Each row is a point on a tangle of strands that fork, close into loops and nearly touch. The rows are in no order.
In the rows, zero is written as 128.
Two points are linked if the straight distance between their rows is under 97.9. Some points are linked to none.
q688: [100  96 104 114  94 131 113 155 132 139 135 130 121 128 142 170 145 109
 127  93 134 176 130]
q904: [116  77 124 120 124  74 130 155 158 123 106  91 111 134 141 132 136 100
 133 105 155 135 114]
q870: [142  78 102 111 124  90  90 164  72 102 160 131 122  93 118  95 120 152
 104 108 136 150  99]
q25: [152  85 114  82 153  85 177  68 128 127  81 127  86 153 118 152 120 125
 142 134 116 106 170]
q191: [172 126 188 154  90 181 109 151 100 147 167 115 145 124 118 155 108 139
 100 115 115 165  93]
q698: [123 139 116 152 118 158  90 138 161  88 139 108 128  87 119 103 135 139
 136 188 156 111 142]
q175: [138 145 108  68 115 107 186 113  98 147 124 143 129 122 139 137 122 144
 148 157 111  67 177]
q737: [120 179 106 112  65 164 156 101 109 155 112 129 125 115 140 172 153 100
 181 123 121 125 139]
q197: [139 126  94 138 117 128  74 190  70 151 137 149 158 125 138 116 127 149
  92  57 118 148  78]
q164: [124  64 118 184 156  89 154  83 174  74 109  87 135 148 136  90 110  89
 117 128 142 129  94]
q263: [107 175 122 187  97 173 138 108  80 148 123 174 160 142 146 141 141  90
 138  73 130 145 112]
q928: [144 134 147  76 112 131 137  95  83 179  95 143 121 137 105 192 115 115
 149 109  94 156 149]
q504: [127 252 113 171 122 202 130  92 150 121 153 162 166 128 106 103 130 110
 135 130 108  92 188]
q344: [119  84 123 151 127 131  93 170 176  89 185 125 101 123 145  86 134 158
 115 147 121 156 113]
q857: [ 95 175 126 152 143 129 106 182  82 161 113 165 148 128 156 107 162 130
 132  81 117 132  83]
q664: [110  87  92  97 100  84 104 157 126 158 119  98  97 112 110 168 139 107
 132  68 123 173 111]
q194: [123 165 180 179 133 152 109 169 131 136 167 138 150 133 144 111 120 153
 108  95 117 160 121]
q945: [109 120  73 175 154 100 101 134 212  80 132 109  95 124 135  40 148 135
 140 159 126 100 106]
q753: [135  98  71  98 137  91  71 186  74 149 128 131 128 117 114 116 138 153
  92  56 131 135  74]
q702: [ 76  98  83 120 161 100 120 125 115 132  65 146 101 149 143 136 173 108
 149 120 140 125  99]
q446: [135 157 129 140 101 139 108 147  59 157 125 132 151 115 117 168 129 102
 130  81 128 160 104]
q649: [ 88 115  94  84 137 107 147  89 113 174  56 136  99 140 132 161 170 106
 162 129 128 127 110]
q333: [126 181 138 138 140 177 119 132 182  95 172 119 141 106 111 105 132 133
 129 192 132 103 161]
q105: [136  69 125 155 185  94 165  80 181  92  74 104 114 187 143 108 109  95
 141 139 133 113 124]
q158: [136 163 195 135 156 152 134 138 132 124 156 152 133 153 124 132 108 148
 114 151 122 146 160]
q26: [161 160 120  98 118 122 188 118  54 170 141 157 137 135 155 147 113 153
 136 123  83  67 166]
q998: [118 121  92 107 168  95 169  84 153 121  60 139  94 156 145 114 151 109
 156 154 132  59 134]
q765: [130 141 161 160 126 141  95 191 114 120 208 135 167 123 126 113 117 149
  75  82 125 172  95]
q433: [111 107  99 174 184  99 124 112 189  80  92 119 102 141 136  69 143 108
 151 149 142 111 118]
q964: [105 136 115 168 102 154  86 162 112 108 167 154 153  97 158  95 143 142
 129 106 113 153 130]
q273: [125 144 126  98 121 120 107 152  82 183  83 119 137 123 104 188 134 115
 130  84 134 143  99]
q921: [102 150 133 135 146 120 108 170  87 150  83 137 126 122 154 123 165 137
 155 122 143 122  95]
q64: [147 120 193 109  87 157 140 122 122 154 147 111 154 121 122 179 119 122
 123 122 116 161 119]
q123: [172  64 174 119 157 110 175  92 172 125  99  92  98 157 119 127  92 156
 101 158 144 123 115]
q729: [153  58 123 112 148  96 178  66 172 114  79  99  99 159 138 133 120 115
 148 134 128 102 144]
q850: [116 124 170  82  89 150 162 104 150 132 147 112 146 121 127 176 128 115
 135 156 110 131 147]
q865: [117  80  63  87 134  77  78 160 108 164  96 107 114 112  98 156 143 123
 108  56 141 145  89]
q762: [159 108 157  77 115 135 179 119 147 140 127 113  94 136 144 155 107 158
 139 146 104 102 169]
q935: [135  71 159 136 152 117 104 132 147 130 113 127 116 136 121 125 112 152
 101 152 158 160 109]
q692: [ 83 156  78 154 127 128  72 152 127 105 149 162 134  97 151  77 150 136
 140 147 126 134 128]
q860: [153 191 163 130 113 161 169 102  56 133 144 160 151 135 128 166 102  93
 129 134 125 124 159]
q647: [115 130 119 123 121 119 115 126 125 142  89 128 123 115 155 124 151 132
 166 153 147 114 126]
q588: [117  52 107 129 109 117 119  73 168  90 128  79 118  96 108 129 147 107
 148 161 146 134 141]
q459: [142  79 162 143 171 109 158 107 199  84 112 107  97 172 132  98 100 122
 115 167 143 118 128]
q397: [138  88 120 123 143 103  69 163  86 132 132 124 142 114  96 128 100 152
  84 114 161 160  83]
q271: [133  43  91 135 145  58 113 124 109 120  96  98 126 114 134  74 141 155
 108 100 131 127  58]
q521: [133 191  89  82 122 134 166 105 107 143 107 154 131 122 131 113 129 140
 150 179 123  34 165]
q719: [137  86 143  87 152  76 154 146 164 139  79 100  97 160 130 154 113 100
 124 107 148 125 120]
q508: [113 178 182 165 130 175 134 131 119 122 159 162 156 148 150 133 123 123
 125 106 124 153 152]
q684: [111 169 161 170 148 113 104 185 169 115 193 126 133 129 136  85 126 151
 125 132 119 168 117]
q613: [149 203 142 126 141 147 177 129  82 141 146 171 146 144 153 111 113 166
 141 136  83  66 167]
q868: [115 172 118 133 105 161 155 119  88 153 101 166 135 146 155 157 145 107
 158 114 133 135 138]
q520: [132 189 130 134 115 168 187  84  77 111 187 173 148 145 128 152 121 104
 134 139 119 104 188]
q4: [142 119 150  96 151 124 169 137 159 120 111 135  98 173 155 126 116 131
 133 149 136  96 165]
q148: [143 149 165  91  85 139 121  99  94 195 115 128 146 124  82 209  97 104
 125  79  67 183 135]
q179: [160 161 159 121  81 156 143 100  61 153 129 128 153 118 129 175 110  97
 155 136 106 137 134]
q809: [160 118 131 145 103 139  89 193 101 144 174 122 152 120 130 132 107 155
  76  61 122 157  82]
q323: [121 107  91 167 132 129  75 150 179  97 140 117  97 107 145  58 145 173
 139 160 130 125 108]
q805: [159  74 167 132  95 150 102 178 126 110 190  83 125  89 114 148 140 155
  99 136 128 164  98]
q114: [155 100 174  79 125 103 166 125 147 154  99  88 100 135 118 163 104 133
 137 120 129 129 144]
q305: [150 228 133 134 118 204 138 116 161 112 166 143 158 113 108 108 119 133
 124 170 110  78 174]
q62: [130 244 132 170 122 175 186  81 110 107 176 167 148 138 123 117 125  98
 130 126 109  86 181]
q288: [172 144 159 123  97 172 122 103  83 183 110 138 157 142  95 193 105 108
 112  66 102 152 118]
q412: [124 124 149 121 127 133  93 167 100 139 143 124 164 126 111 151  99 115
  85 110 152 159 109]
q563: [119  92 177 104 131 122 115 150 142 129 148 103 134 134 104 154 114 126
  88 138 155 157 120]
q340: [100 194 122 195 123 140 117 144  87 143 142 178 167 139 153 100 160 109
 131  62 118 147  99]
q594: [129  87 117  97 107 124 158  55 189 101 110  81 117 111 116 145 134 102
 141 173 132 109 157]
q71: [134  83 138 131 101 129 104 176 141 106 167 107 119 110 150 130 134 143
 121 125 136 146 109]
q682: [117  89 115 132 127 120 111  94 154 106  93 116 114 109 130 119 136 120
 155 167 162 110 139]
q298: [112 128 112 156  96 153 112 166 112 123 156 145 144 129 156 138 142 125
 116  67 130 161 118]
q841: [169  40 105 151 152  82 106 143 124 105 149  94 101 112 102  85 106 174
  64 110 143 157  74]
q507: [113 143 103  96  87 124 130  95 106 167  83 124 119 111 125 160 155 111
 176 148 118 123 129]
q321: [100  93  98 139 174  97 126 116 149 114  73 124 105 131 139  88 165 120
 143 133 153  95  94]
q689: [123 117 131  87  96 164 159  97 189 111 145 107 129 115 116 150 136 122
 139 186 133  98 173]
q605: [114 159 126  94 135 146 178 118 185  92 162 124 128 132 111 123 122 107
 118 189 140  72 193]
q548: [136 121 174 138 180 127 116 130 136 124 118 147 107 149 126 110 112 167
 119 166 138 143 141]
q362: [142 144 122  84 122 119  85 141 118 193 103  99 158 138  65 201 107 119
 102  69 135 142 111]
q198: [136 106 120  69 125 106 168  91  97 155 100 143  90 145 116 188 122 122
 146 131 107 116 174]
q111: [132 154 142 147  75 163 114 132  83 134 147 125 155  97 131 150 130 102
 146 134 133 150 123]
q761: [127 177 147 112 181 112 167 139 138 128 119 151 106 166 147 108 119 155
 146 147 112  92 166]
q796: [124 126 127 133 143 133 118 119 188  94 116 128 122 125 130  83 128 136
 149 193 150 103 139]
q564: [114 210 150 171 134 173  97 135 185 104 195 131 144 106 116  89 132 158
 136 172 103 145 149]
q948: [ 77 161  53 163 160 118  76 121 145  95 123 144 127  85 109  70 157 130
 147 159 142 119 134]
q523: [123  66  98 178 161  82 121 106 155  70 140 104 138 119 130  56 119 132
 108 139 147 140  95]
q398: [133  50 137 156 156  90 109 120 148 103 136 116 122 115 111  84 109 154
  77 148 155 161  87]
q721: [105 198 108 104 158 129 167 116 136 129 132 168 123 147 145  97 128 140
 146 172 118  75 185]

How many points has the smallest loop of links through each point below? Write 0 if it is on no loop.
q921 | 8
q4 | 0
q765 | 0

A fork is a point with three links, a tip a point with one. Leave the first point through the second and follow the links. Name the first fork or tip that comes.
q904, q719 | q613
q26, q175 | q904
q362, q273 | q333
q948, q692 | q194
q805, q71 | q507
q507, q649 | q805

Name the points in between on the shortest way along the links from the first point to the second, in order.
q698, q362 | q333 q305 q504 q62 q520 q860 q179 q111 q446 q273
q298, q841 | q688 q664 q865 q753 q197 q809 q765 q194 q508 q158 q548 q935 q398
q805, q689 | q71 q344 q323 q945 q433 q321 q702 q649 q507 q647 q682 q588 q594
q340, q191 | q857 q921 q647 q682 q588 q594 q689 q850 q64
q123, q508 | q459 q105 q164 q523 q398 q935 q548 q158
q841, q288 | q398 q523 q164 q105 q729 q25 q198 q928 q148
